Each row is a point on a tangle of strands that fork, close into loops and nearly touch. The rows are in no order.
In the rows, 128 means zero.
Points whose rows are less than 171 apart are linked; no others are. Some points are linked to none.
Z863: [134  70 120  83 156 134 161 107 119 125 130  91 135 139 123 121  63 132
 131  97 155  69  95 107 117 138 152 100  90 146  88 150 118 168 107 176
  57  85 185 104 130 125 136]
Z176: [144  83 151 149 162 137 149 105 159 123 155 109  52 148 143 100  97 108
 172  86 167 129 126 114 134 138 114  72 115 125 134 193 110 158 123 166
  88  98 106 123 114 142 126]
Z193: [115 121 110 121 126 126 128 177 165 130 101  98 115 135  69  94 133 106
  86 136 163  54 180 200 180 102 120 159  91 159 153 144 157 128 133  48
  68 137 148 138 141  93 159]
Z908: [147 148 166 142 118 170 144  81 110 147  97 135 133 152 128 102 147  81
 124 172 130 130 103 151 145  95 133 142  82 148 118 122 110 142 137  84
 102 168 106 140 127 113 102]
Z496: [152  67 144 172  76 165  48  97 116 101 160 107 131 130 178 124 155 106
 140  59 104 160 153 154  68 152 162 129 189 118  64 121 153 162 176 169
 153  85  82 154  89 140 136]
Z65: [144 162 100 147 116 105 135 136 114 108 133 148 147 143 102 115 141 142
  84 116  85 103 149 112  72 156 113 159 138 119 164 132 169  73 186  71
 184 133 108 161 145 108 138]
Z112: [ 88 167  96 126  87 119 104 195 112 101 115 121 142 118  68 125 136 127
 122 117 107 120 135 163 135 130 125 164 151 119 151  91 155 161 104 113
 142 120 166 152 135 108 159]
Z675: [146 114 152 153 143 168  87 120 130 129 145 124 104 124 206 158 123  49
 142 101 138 170 125 109  78  92 108 116 132 144 100  97  91 144 133 145
 156 169  93 186 127 158 170]
Z126: [159 119  80  41 150  79 193 125 120 135 111 162 172 118 108 114  76 200
  98 135 145 117 116  68  91 137 159 109 145  76 134 177 162  89 126 134
 154 102 117  95 137 108 105]
Z851: [ 78 155 149 163 114 162 122 162 112 123 135  69 135  97  85 138  84  84
 150 138 178 156 114 129 105  83 140 128 131 114 109 123 101 162 147 160
 135 151 139 170 132 134 186]
Z864: [149 114 134 165 104 168  64 113 165 143 176 144 110 189 147 144 174 146
 108 137 103 105 129 172  98 163 101 148 148 106 128 114 152 148 166  89
 124 115  94 171 117 113 145]
Z311: [116 127 143 128 138 166 108 155 148 136 159 123 118  97 197 176 103  88
 128 125 173 130 119 106 118  84 116 137 134 147 107  88  93 164  95 165
 174 153 172 168 133 155 171]
Z132: [126 105 143 113  71 128 109  78 127 109 162 149 121 108 145 106 139 119
 143 106 108 140 151  82 126 106 137 151 134 127 101 117 146 117 134 151
 150 111 108 140  78 162 109]
Z340: [128 116 124  69 128 122 124  97 111 126 147 159 142  88 146 130 109 191
 130 136 126 145 141 122 151 154 108 125 111 141 116 111  72  88  53 173
 150 101 181 117  79  95  97]
Z660: [140  60 110 184  98 136  49 143 162  96 170 100 122 104 159 167 150  79
 129  71 126  95 228 161 125 122  97 140 177 156 122  97 166 127 137 124
 131 112 105 161 109 138 177]
Z353: [105 158 131 105  80 106 136  96 110  83 166 139 135 107 133 144 142 156
 142 107 109 152 127  86 117 142 165 144 149  91 104 112 139 129 121 173
 149 119 153 111 123 137 108]
Z133: [103 203 114 205 151 118 103 129 122 169 138 135 107 142 112 142 136 102
 152 156  73 173 100 120  88  95 108 135 109  82 146 156  66 161 169 110
 129 183 121 141 144 141 119]
Z334: [101 193  88  72 133  70 177 139  82 106  42 157 186 128  81 101 129 150
 102 126  90 119 132 109  92 153 161 161 133 115 131 155 173 107 138 146
 140 121 150 119 140  92  85]
Z316: [134 173 125 105  90 132 147 108 100 125 107 129 163 124 101 116 148 177
 142 144 122 159 110 107 187 157 175 137 132  95 130 114 143 148 101 169
 132 153 145 110 136 122  90]
Z52: [110  80 105 100  72 126  23 126 158 121 137 111 175  96 179 148 137 125
  86  99  80 145 175 107 130 108 121 183 186  80 104 122 165 120 126 124
 185 110 140 133  90 168 118]
Z932: [ 65 176 150 164 140 142 155 197 129 115 133 152  88 106 157 169 144 118
 127 139 155 129 132 173 152 136 140 100 101 156 136  96 107 135  71 132
 138 173 189 150 168 111 130]
Z429: [119  94 118 111 131 104 145 145 109 106  97 128 139 122 105 129  96 110
 138 114 144 104 116 140 119 116  95 129 143 157 126 102 132  96 110  98
 107  98 129 105 132 146 161]
Z793: [150 128  63 126 114  68 135 190 148 150 118 117 128 125 114 148 145 123
 158 132 160 127 134 160 178 116 114 125 162 130 172 109 143 160  70  62
 116 119 136  66 173 160 143]
Z232: [158 125 116  83 125 126 181  95  77 106 143 118 151  98 103 122 121 163
  77  57 158 103 108  91 153 161 167 107  91 158 105 147 102  93 123 190
 130  69 160 121 106 121 101]
Z149: [173  90 101 100 162 160 117 133 163 146  94 107 167 142 168 142 135  99
 107 139 126  84 111 140 107 105 131 156 121 126  91 105 162 101 155  71
 114 142 108 118 165 157 189]
Z878: [ 98 180 121 168 114 158  83 157  83 127 109  91 159  86  93 137 135  90
 159 100 144 198 108 133 112 122 138 120 154 120 132  92  99 178 127 165
 162 153 135 140 118 170 146]
Z411: [160  94  57  95 136  94  22 182 162 151 128 125 173  88 134 160 123 117
  84  93 133 120 208 169 162 116  64 191 147 148 166  78 134 121  68  83
 145 128 164 146  96 145 166]
Z246: [123  94 108  76 143 144 119  87 124 131  93 132 189 127 115  98  75 145
 123 134 127 116  94 165  75 149 129 140 132 114 115 138 139 141 147 156
 104  65 122  90 106 120 109]
Z394: [ 72 210 170 220 162 135 146 187 117 107 121 131  93 130 143 157 164 111
 123 162 111 147 112 171 154 166 143 133  90 147 144 124 119 116 123 149
 121 189 132 132 182 126  88]
Z27: [147 127  77  49 177  70 172 144 123 169 126 138 171 127 123 125  59 176
 130 167 147  89 115  89  91 106 122 127 152 111 150 134 113  89 121 118
 162 122 161 100 130  84 118]
Z341: [148  60 175 110  48 136  67 115 127  81 148 131 123 117 169 114 141  88
 147  97 105 141 152 137  87 107 146 167 170 119  76  90 187 108 168 148
 155 115  84 155  61 131 148]
Z264: [205 123  90 112 144 116 143 137 160 163  92 147 143 162 143 126 132 119
 129 155 148  93  99 144 140 118 146 140 138 128 113 125 173 124 121  63
  87 135  87  93 200 142 159]
Z277: [152 140 135 156 124 127 127 113 104 134 120 100 125 107 107 138 130 123
 169 146 175 183 131 151 168 126  99 116 143 153 169  95  76 135  87  78
 124 156 118  67 151 182 103]
Z699: [186  95 117 134 121 148  67 119 147 141 115 151 119 117 175 134 121  68
 125  84 146 164 163 128 123 119  98 149 143 144 113 108 117 175  96 113
 162 145  68 189 131 143 147]
Z976: [ 86 144 116 177 170 130 117 148 183 157 123 126 118 158 147 127 125 117
  99 156  80 103 117 134 115 145 152 128 107  84 131 209 102 136 180 132
 107 109 118 131 148 126 124]
Z570: [172 146  68  86 137  96  97 131 128 167 102 170 159 109 137 147 108 169
 122 166 134 156 124 145 111 144  97 125 162 115 171 113  89 120  58  79
 186 125 130 115 144 145 137]
Z145: [ 87  87 118 132  93 136  72 117 159 114 118 117 148 129  99 135 151 132
  96 122 103  72 183 181 158 148  73 170 127 150 126 117 159 134 118  92
  65  85 152 109 109 117 146]
Z48: [115 141 119 119  78 155  69 185 141 142 104  92 142  92 135 177 156  83
 142 143 152 174 156 129 131  77 128 128 149 127 124  64 160 185  85  97
 143 183 127 152 149 174 182]
Z8: [124  63 143 130 129 132 134  67 151 141 114 112  95 119 134 107 114 116
 160 128 153 137 136 142 143 109  85 106 114 138 108 149  97 138 131 121
  84 100  85 109  97 163 108]
Z389: [112  62  92  88 160 115 134 101 165 164 142 104 142 101 141 105  63 117
 104 100 152  77 137 114 134 118 111 126 104 134 120 177 105 148  87 162
  87  68 184 104  94 144 126]
Z693: [127 117 135 120 151 145 116 139 133 115 142 156 121 162  96  88 110 175
 111  99 117 107 139 155 105 187 107 107 125 131 154 175 125 153 142 165
 125  67 123 153  69  76 116]
Z555: [112 202 160 184 131 108 160 139 125  96 177 176  70 173 135 128 181 144
 125 122  59 142 110  83 109 176 121 104 117 120 145 159 140 126 162 150
 149 161 102 160 121  99  87]
Z804: [ 91 148 166 150 120 173 141  79 144 117 195 105 110 114 129 157 120 154
 135 139 160 125 126 111 155 153 129  99 119 140 120 122  74 157 117 198
 101 134 169 104 106 118  98]
Z683: [159 158 117 170 136 156 107 108 113 145 107 151 154 154 190 152 161  99
 107 120 105 183  85 123 110 154 174 135 121 108 111 129 103 129 147 130
 163 170  86 157 188 128 142]
Z614: [164 106 134 161 143 143 147 131 109 109 158 110 124 112 144 129 140  81
 125  87 159 100 161 115 147 126 116 126 114 175 105 109 125  92 135 124
 167 136 104 160 172 138 149]
Z115: [127  95 108 139 136 145  34 157 194 167 103 112 137 102 109 128 141  77
  96 133 105 108 208 174 119  78  60 142 134 152 170 127 136 123 149  56
 113 134 117 156  88 158 145]
Z38: [125 188  88  99 105 129 144 177 104 131  97 118 135 136  57  98 100 112
 117 103 128 136 129 124 131  86 149 181 146 116 158 139 118 183 131 126
 170 118 155 194 128  98 134]
Z510: [105  63 101 132  74 153  30 147 160 122 161  94 155  67 169 183 151 120
  98 111 129 147 176 133 174 113 123 133 156 104  99 114 144 133 102 151
 136 126 134  98 127 184 159]
Z968: [157  71 131  86 133  91 103 168 188 133  85 161 146 129 160 133 155 115
  80 133  96  89 205 143  98 139  98 133 133 138 148 132 170  21 163  52
 134 123  99 166 150 148 166]
Z935: [ 99 183 164 181 130 193 125  86 123 123 156 106 123 146 101 111 114 130
 134 146 125 139 106 161 123 168 116 104 111 143 132 135  47 166 165 189
 100 124 137 129  99  99  99]
Z427: [103 104 160  94 138 111 175  96  83  95 160 130 142  91 123 122 112 185
 106 105 111 106 111  73 109 167 144  92 119 154 118 153 131  46 136 180
 146  94 156  95  96 125  96]
Z994: [131 174 180 111 137 127 218 126  89 120 112 104  83 132 100 100 121 100
 145  89 173 169  99  77 171  96 163  99  87 146 130 156 108 149 161 181
 145 134 137 163 107 122 104]
Z602: [ 85 187 125 118 126  81 165 130 123  99  97 182 137 157 109 112 141 162
 111 142  41 116 116  78  81 136 146 154 138  89 111 160 194 116 163 139
 132 136 118 140 123 107 106]
Z420: [116 126 112 146 132 136 147 164 149 129 124 102 105 142 117 141 121 126
 155 138 152 143 108 135 174 134 185 111 149  93 113 162 159 190 134 158
  99 141 101 107 182 138 145]
Z270: [124 126 101  50 166 117 104 114 156 124  55 149 178 141 183 128  84 103
 121 177 104  87  97 132  67  85 107 170 135 139 102 108 139 120  92 111
 119 117 158 136 127 118 146]
Z66: [143  99 105 112 131 135 157  94  96 129 110  88 168 108  80  90  99 132
 143 147 191 125  94 187 182 140 149 118 112 134 121 131 108 132 100 107
  65 110 118  40 134 145 124]
Z849: [135 109 104 130 112 143  78  91 174 122 148 140 144 177 194 126 123 140
 108 103  86  84 153 167  75 180  96 161 156 127 128 130 146 152 139 125
 133  80 117 135 103 117 132]
Z711: [129 174 140 145 173 110 173 198 166 161 121 146  99 171 144 186 167 119
 129 192 106 113  88 118 130  95 146 143 111 100 139 114 133 104 167  84
 109 192 113 134 208 133 179]
Z261: [117 219 139 116 177 123 192 119  67  85 104 132 105 144  74 105 119 162
 154 143 154 130  91 155 156 169 155 109 125 164 151 126  91 174 118 190
 102 130 153  97 105  46  80]
Z236: [140  82 122  81 116 120 155 152 191 106 124 121 107 182 156 150 118 146
 114 101 119  56 137  91 135 105 145 150 142 145  99 120 214 137 119 102
  62 124 162 118 159 118 167]
Z159: [155 148 105  82 133 126 141 113 140 156 142 144 108 127 111 106  96 184
 103 137 140 134 126  99 177 163 163  99 118 117 150 180 100 144 102 134
 148 100 132 144 109  86  74]
Z206: [125  68 110 105  93 141  85 146 178 120 177 131 118 137 107 132 139 178
 112 135 145  53 148 176 151 146  91 131 129 111 151 134 144 138 119 116
  63  64 143 100  97  99 146]
Z151: [147 129 126  69 153  86 203  91 113 127 117 157 151 149 137 135  96 180
 134 174 108 121  78  80  40 150 161 115 126  92 103 129 182 101 154 134
 109 132 119  77 132 110 102]
Z80: [142 154  69 125 140  85 161 130 110 101  70 136 192 119  98 113 101 119
  79  95 106 102 136 116  83 159 144 145 156 128 132 172 159  79 151  92
 161 119 128 139 167 120 129]
Z845: [169  80 143 122  79 146 125 113 135 144  95 128 118 112  90 116 153 126
 132 162 183 150 167 196 200 116 127 123  91 182 144  89 127 123  90  80
 104 145  94 105 133 115 107]
Z874: [135 129 180  71 147 123 163 101 123 136  99 180 115 174 121  77  90 148
 163 156 101 118  93 109  69 105 140 136 106 132 109 125 154 148 135 151
 100 115 121 160  90  65 104]
Z888: [146 170 142 122 166 137 172  87  98 113  99 159 107 170 100  89 120 150
 161 161 136 141  87 170 119 176 130 102 100 139 163 132 114 166 136 132
  97 146 110 110 118  75  79]
Z323: [153 111  98 122 169 139 107  70 130 126 159 125 154 126 179 151  59 141
 177 119 149 140  76 126  53 162 120 120 191 101 131 140  95 131 131 164
 130  85 116  69  95 163 112]
Z379: [105 138 150 150 141 110 138  99 106 117 127 131 137 139 133 125 146 137
 140 139  83 102  97 115  74 126 104 117 118 131 110 138 148  83 185 113
  99 123  93  90 139 148 103]
Z250: [136 139 198 157 101 167 126 101 114  95 180 164  89 151 171 116 165 160
 114 145  81 130 119  99  95 149 131 108 107 124 126 147 123  78 148 143
 136 123 111 159 108 116  93]
Z850: [ 93 203  92 156 152 115 133 145 155 161 108 141 116 136 153 157 142 113
 118 151  82 142 110 121 122 108 148 155 117  99 138 158  85 159 107 122
 162 182 158 134 154 139  80]
Z991: [132 162 155 175 125 168 118  32 120 138 135 134 123 153 141  96 129  92
 140 136 106 167 103 130 106 131 118 114  76 139  99 141  80 161 155 149
  83 124  85 140 124 132  94]
Z594: [164 122 127 154 116 143 128 131  85 108 126 123 160 132  96 108 140 144
 132 108 137 161  86 110 101 154 173 127 169  92 120 150 155 106 200 163
 161 122  95 146 140 161 165]
Z83: [ 65 199 173 179 115 100 160 137 117  93 119 168 102 168  88 111 185 133
 144 145  57 117 112 109 122 120 124 141 105 132 133 152 169 143 149 123
 111 161 109 162 128  96 101]
Z691: [162  87 148 130  84 149  62 100 146 164 109 145 146 135 150 131 173  50
 128 145  92 154 193 121 141  54 115 153 115 124  79  87 156 128 155  85
 121 180  63 170 141 132 157]
Z920: [ 90 183 118 130 188 106 173 104 124 147 130 123 144 143 129 139 124 161
 147 204  68 103  91 100 104 116 141 150 107  99 124 138 104 131 151 142
 121 153 160  68 135  84 106]
Z98: [127 139 131  96 108 117 191 118 134  92 152 148 120 170 107 130 155 135
 128 116 106  72 131  72 135  97 124 166 123 145 111 107 189 122 119  94
 106 138 167 109 147  97 128]
Z910: [144 161 148 123 141 119 180 124  70 113 131 102 125 123  62  85 121 126
 126 103 152 140  75 104 147 118 155 104 135 137 127 169 146 101 179 144
 147 142 111 140 133 127 150]
Z586: [ 83 147 166 159  77 148 120 141 100 126  95 130 139 120 126 132 184  80
 121 135  98 169 118 101 150 119 191 127  91 116 107 144 146 118 153 149
 125 161 116 152 150 152 143]
Z584: [131  99 129 154 118 103 101 150 101 155 145 102 127  63 131 150 150 131
 153 141 155 165 147 137 159 104  93 103 143 131 171  82 109  76  93  78
 174 157 118  97 144 203 138]
Z769: [141 117 135 139  97 173 108  97 121 135 161 139 152 137 110  88 147 168
  78 106  94 140 135 135 128 195 130 121 133 111 118 168 127 127 195 155
 165  90 110 170  90 104 103]
Z14: [138  81 151 110 189 123 198 106 121 101 124 109 112 164 141 116  83 124
 140 100 112  68  95  77  95 138 151  96  75 137  79 151 165 134 152 147
  57 122 157 117 140  97 111]
Z747: [132  87  96 102 150 123  52 120 208 184  82 136 145 152 132 106 122 111
  98 149 116 101 175 165  83 111  64 149 147 106 162 155 156 124 159  55
 108 112 101 139  97 146 141]
Z950: [ 68 157 169 164  91 157 177  81 127 117 182 118  89 112 118 148 166 133
 145 137 144 155 143 117 166 109 119 116 112 149 116  96 101 149 102 129
 102 169 160  99 116 144  82]
Z474: [ 74 150 152 146  94 137 151 154 147 143 148 121  53 111  92 136 149 115
 149 131 131 137 171 130 185  79 103 105 113 138 157 143  96 155  96  91
 121 142 143 141 132 139  84]
Z622: [ 99 183 203 174 181 138 189 164 104 109  88 154  80 142 129 140 142 150
 148 169 137 163 105 145 181 141 170 128  90 140 155 135 109 124 134 152
 110 191 130 116 153  87  72]
Z649: [105  79 160 142 106 103 119 128 114 106 175 115 127  67 129 149 146 154
 149 111 172 151 162 113 182 130  89 102 122 153 131  86  92  82  58 134
 141 118 155 108 111 164 126]
Z280: [159  63  91 137 128 156  31 156 153 133 140  94 139 107 156 186 164  65
 118 107 110 146 217 163 127  84  89 151 169 143 110  50 181 162 120  95
 130 171  94 152 119 156 179]
Z125: [155 144  81 109  66 121 102 134 101 116 178  94 144  78  81 126 115 141
 103  72 181 149 168 121 165 113 132 159 156 131 136 105 102 187 104 149
 162  98 154 156 107 110 152]
Z194: [151 152 102 127 120 123 130  56  86 131  74 112 162 103 112 104 104 103
 147 137 154 159 102 178 156 141 127 122 122 137 126 127  94 152  94 106
 124 129 115  64 133 149  84]
Z17: [117 213 108 130 149 117 164 151 103 153  79 153  97 137 103 125 119  89
 157 120 117 166 106 110 133  96 160 135 121 119 133 154 118 189 120 133
 158 166 148 163 138 120 124]
Z518: [158 154 109 128  86 159  86 155  85 125 200 114 155 108  84 136 134 184
 126 115 157 177 127 132 134 146 130 145 159 103 161 106  78 142 122 159
 180 119 135 153 104 129 151]
Z276: [156 150 135 173 182 107 188 151 118 106 156 121  91 155 125 113 132 105
 136  89 154 119  93 107 130 134 138 107 115 137 129 166 116 110 164 129
 154 145  91 164 169 114 145]
Z887: [131  57 127 107 115 135 149 138 175 136 147 104  99 125 174 140 104 109
 124  90 148  96 148  84 155  89 147 116 137 128 105 149 164 136 123 130
 130 108 142 130 152 148 173]
Z972: [122 169  99  93 213  73 217 134 135 145 114 130 126 118 136 138  84 171
 139 156 120  86  89  91 121 106 150 137 122 128 125 138 114 123 107 157
 147 131 187  95 138  69 109]
Z243: [112  88 158 172 155 111 174 101 142 102 144 130  52 167 150 116 104  89
 164  69 125  90 115 104  95 122 121  77 107 159  88 149 154 137 135 138
  67  96 112 113 143 142 119]
Z729: [115 102 148  87 146 107 171 148 156 141 130 162  74 159 122  99  99 163
 168 161 130  94 126 128 119 112 108 108 106 156 141 114 117 147  99 150
 119 113 164 148  94  68 120]
Z24: [110 118 136 119 121 131 127 127 139 101 128 153  90 160 121 114  94 134
 140 101 114  85 159 149  95 150  86 127 146 154 135 132 133 175  87 161
  86  65 155 166  87  82 124]
Z875: [ 96 136 133 181  84 133 113 129 104  98 104 109 123 126 145 137 164  67
 131  89  76 143 159 112 136 158 143 115 142 116  94 143 150 145 150 163
 130 133  93 141 164 162 150]
Z155: [150 118 153 122 108 134 157 111 135 153 150 129 133 138  73  97 138 165
 104 187 132 109 101 135 165 131 137 115 103 108 143 146 141  91 176  86
 103 117 103 103 117  97 117]
Z884: [133 103 144 122 112 108 121 136 113  92 203 130 124 110 172 158 116 190
 150  97 160 118 104  94 137 158 166 121 171 110 118 110 104  81 116 191
 137 115 169  79 124 144 134]
Z238: [164 109  99  66 133 116 168 103 130 157  99 141 152 110 146 118 107 168
  98 139 130 151 125  89 152 142 189 102  91  95 122 183 123  96 119 140
 174 113 139 115 155 117  85]
Z839: [131  85 107 173 115 124  59 175 143 167 137 116 122  77 109 144 158  94
 130 127 119 142 194 152 137 102  73 114 124 136 160 118 116 113 108  74
 148 144  91 145 120 189 136]
Z949: [ 98 177 153 156  76 157 144 108  64 114 110 116 159 126  88 125 156 116
 139 149 152 190  91 100 196 129 205 136 128 108 135 125 143 136 132 168
 127 194 149 106 123 134 124]
Z441: [152  77 100 154  98 137  94 142 127 134 126  78 135 145 112 116 110 128
 145  90 163 134 114 131 150 135 162 115 177  79 110 160 158 154 170 142
 130 102  91 122 142 137 169]
Z391: [128 102 108 131 189 117 118 111 146 156 105 129 150 105 178 149  93 130
 150 168 162 149  67 119  97 157 129 108 160 125 141 128  90 107 112 134
 141 124 113  88 150 179 140]
Z204: [130 203 145 164 162 154 145 158  95  97 141 114  95 147  80 124 116 171
 158 119 152 158  95 157 137 188 141 112 144 113 160 118  81 188 168 212
 100 124 135 138 104  73 113]
Z106: [117 126 179 160 142 119 126 157  88 148  99 156 139 122 147 106 150  95
 152 152 115 166 106 121  84 115  96 105 122 141 154 109 132  68 125  95
 159 173  77 146 150 165 157]
Z173: [155  86 104  75 169 158  87 111 134 126  90 122 191 154 169 128  77 119
  97 141 116  96  82 128  47 131 140 148 137 111  90 139 161 118 151 128
 118 103 119 126 118 132 171]
Z669: [ 95 130 147 152 192 126 137 151 127 149  64 143 130 127 160 153 122 133
 147 173 136 134  87 168 126 165 119 100  99 133 131 126 108  87 111 115
 132 142 129  76 167 151 110]
Z339: [125  94  82  91 124 118 103 119 105 136  95 115 208 103 103 115  91 152
  97 145 164 111 107 177 151 156 129 127 129 113 127 123 104 133  84 131
  96  72 140  53  97 112 138]
Z509: [113 150 136 145 123 116  96 152  98  84 147 143 137 107 173 131 119 126
 133  88  94 137 136 135  69 176  90 128 146 158 135 115 108  90 109 158
 189  94 135 161 108 148 122]
Z266: [110 114 156 113 140 101 196 127 143 121 162 115 102 131 133 148 166 139
 133 150 137  79 104  85 163 103 118 112 109 152  99 100 178  55 130  73
  98 135 176  74 184 136 136]
Z713: [146 144 147 166 106 118 145 144  95 162 125 145  86 150 102  93 134  98
 179 153 132 189 144 123 101  90  94 106 131 129 166 118 121 140 124  78
 161 177  79 170 120 157 119]
Z358: [114  94 144  80 152  58 175  98  92 125 123 146 149  98 134 111 101 201
 125 123 147 122 117  99 129 149 116  76 109 158 133 127  97  50  61 158
 131  78 172  82 102 117  79]
Z732: [ 91 141  98 127  82 157  50 196  90 111 128 100 173  62 109 185 138 112
 155 118 162 181 136 163 133 131 125 135 153 125 131  66 119 186  57 128
 152 171 149 121 119 168 165]
Z635: [ 75 175 124 161 166 119 100 169 185 159  82 139 127 132 145 123 116  93
 101 177  76 116 119 176 119 107 135 133  97 119 145 188  83 146 133 121
 147 149 155 168 144 119 120]
Z967: [184 124 124  87  84 169 139  89  93 103 162  87 144 101 104 121 101 149
 109  71 184 142 135 122 176 140 164 130 124 137 104 107 106 151 123 190
 141  88 140 125 110 120 126]
Z324: [139  88  91 140 141 113  58 103 196 130 118 138 140 146 166 125  91 123
  96 100 109  80 187 169  69 155  44 179 158 139 169 134 167 108 136  78
 119  88 126 144  83 139 128]
Z937: [130  83 108 148  96 133  75 130 157 124 141 131  92 133 172 132 117  79
 129  59 120 141 201 136 127 112  93 136 166 129 128 142 134 169 102 146
 158  83 101 167 102 149 151]
Z417: [ 96  71 120 103  96 107 115 140 199 144 117 126 115 105 108 140 162 119
 142 140 130  75 182 156 175  94  77 130 129 158 127 104 178 138  89  65
  49 112 137  73 119 161 154]
Z696: [153 134 165 107 171 116 222  96  98  92 130 165  81 174 141  92 123 140
 145 103 113  99  98  73  97 120 155 120  83 141  98 134 172 142 151 146
  97 136 135 163 119  75  88]
Z545: [104 137 126  82 119 119 146 118 126 143 122 140 129 108 125 125 141 163
 128 159 135 120 119 126 192 126 139 135 108 119 124 129  89 142  68 144
 131 126 188 106 116 101  71]
Z907: [154 190 190 140 189 134 170  99  99 144 147 152 107 153 103 100 109 180
 156 175 144 183  62  80 105 128 142 119 123 123 189 133  70 118 185 199
 149 154 111 157  98  86 115]
Z502: [161 181 111 119 126 143 111 135  76 108 173 130 140 115 123 151 125 185
 164  96 137 186  84 128  94 151 136 121 185 110 145  81  78 142 126 217
 171  99 141 116  86 160 144]
Z10: [121 134  71 132 119 113 104 187 177 147 120  95 118 122  92 155 127 108
 112 135 179  94 156 217 169 111 122 156 146 118 198 140 149 163  96  56
  83 112 140  98 145 122 165]
Z237: [132  65 115  97  94  86 101 165 147 148  89 122 128  88 107 131 162 122
 133 148 160 128 202 184 203  78  76 132  99 159 162  79 131 113  66  68
 104 112 118 101 117 151 144]
Z822: [ 95 118 163 112 158 134 144 189 157 147 119 136 103  85 183 159 111 102
 141 140 161 132 129 120 146 112 106 112  98 160 121 113  98  97  87 149
 156 145 172 170 134 132 150]
Z375: [118  62 123  99 144 107 119 144 125 125 172 115 144 109 152 139 106 194
 108 110 128  72 115 101 138 160 171 118 125 102 111 155 136  68 122 196
 131  82 156  98 126 146 139]
Z75: [127 118 100 177 114 150 107 122 131 125 127  87 138 107 132 153 149  46
  76  94 141  97 168 165 184 143 124 139 117 162 118 142 121 138 110 101
 125 131 130 130 174 138 143]
Z767: [130 129 148 151 129 164 125  82 113 102 161 130 149 150 141 108 155 135
  57 130  64  96 162 144 121 176 121 123  97 151 120 174 118  78 166 123
 139  96 103 172 117 109  86]
Z819: [ 98 191 199 162 194 133 206 121 111 114 137 130  95 148 121 128 112 157
 176 190 122 154  89  99 134 118 135 105 109 147 145 116  90 125 158 186
 109 193 163 123 115  77 103]
Z871: [123  71 114 162  79 133   9 119 141 128 156  90 134 114 164 149 156  96
 104  79  70 176 189 140 106 111 138 159 193  85  79 129 162 151 171 134
 178 124  94 131  86 176 130]
Z156: [166 150  78 120 110  92 181 151 127 157 118 115 117 152  91 119 128 119
 116 144 168 106 106 130 182  99 136 132 128 130 139 130 150 146 107  58
 123 149 127  80 186 127 118]
Z812: [102 128 133 136  78 144  91 167 154 137 135 140 133 128 172 180 189  93
 123 144 109 150 157 102 146  99 153 138 139  95 109  77 169 151 111 114
 154 206 113 166 174 146 176]
Z655: [ 89 149 115 176  77 163 106 125 120 116 106 100 122 121  95 113 154  51
 101  74 113 128 171 157 165 140 150 131 123 150 105 175 131 188 138 144
 117 124 111 162 127 121 115]
Z672: [111 142 162 169 189  95 174 120 114 153  88 143 116 148 190 141 166 100
 146 148 110 156 104 133  98 166 118  91  95 135 127 130 123  59 131  98
 136 168 102 121 195 148 110]
Z787: [116 160 137 126 118 130 113 178 118 111  99 161 149 146 106 124 155 125
 109 153  89 110 126 135  96 148 120 159 131 129 144  94 156 102 157  96
 147 137 140 191 169 112 170]
Z899: [150 104 156  93 157 116 195 100 124 136 117 130 131 142 104 104 141 168
 135 171 145  93 102 115 158 129 114  90  90 155 121 123 163  60 118  71
 102 125 147  72 145 109 106]
Z503: [137 152 126 133 119 125 111 164 157 149 122 150 119 178 159 166 173 128
 135 169  93 148 100  95 130 101 167 152 132  74 101 101 160 148 171 113
 113 194  99 133 187 140 189]
Z139: [177 137 120  91 134 132 107  89  90 123 149 139 136  98 156 124  80 145
 160  77 174 180 106 116  56 142 147 104 187 113 138 113  72 120 147 197
 172  73 118 117  62 168 112]
Z549: [134  66 131 114 106 137 102 132 151 119 220 109 121 107 114 147 131 169
 120 136 161 111 149 130 168 111  95 123 118 136 127 103 109 100 102 127
 121  99 154 125  96 119 140]
Z481: [119 167 133 128 189 111 148 164 137 165 124 127 109 144 113 122 130 157
 146 205 119  91  74 128 101  91 134 147 120 103 147 133 113 104 151 102
 110 159 149 103 154 102 168]
Z268: [186 149 102 115 155 108 197  85 117 109 136 148 118 142 130  85 110 130
  99  76 148 112 149  99 116 145 111  89 117 169 154 159 122 101 123  78
 166 115 120 131 141 114  76]
Z522: [147 159 193 143 136 134 178  94 106 143 128 149  87 143 118 110 130 148
 180 118 154 206  86  67 138 108 153 113 141 113 160 141  97 143 161 180
 136 164 109 160 101 146 108]
Z646: [174 102 148 107 102 144 123 100 131 155  76 137 112 126  91  79 136  96
 106 165 132 146 172 158 158  75 109 155 100 156 121  95 141 123 134  53
 118 129  76 155 111 125 108]
Z925: [115 115 156 161  91 169 104 127 150 139 183 104 111 169  93 122 155 161
 122 166 121 118 129 139 122 135 127 137 119 101 115 137 133 118 193 101
  94 121 108 121 131 104 147]

How many points has the smallest loop of links through each point below? Write none if it is on no loop.
Z972: none
Z339: none
Z316: 8

A fork is a point with three links, a tip a point with one. Leave the first point through the second and follow the links. Name the first fork or tip that comes.
Z672, Z669: Z427
Z908, Z646: Z584
Z660, Z937: Z910
Z555, Z250: Z14
Z747, Z324: Z887
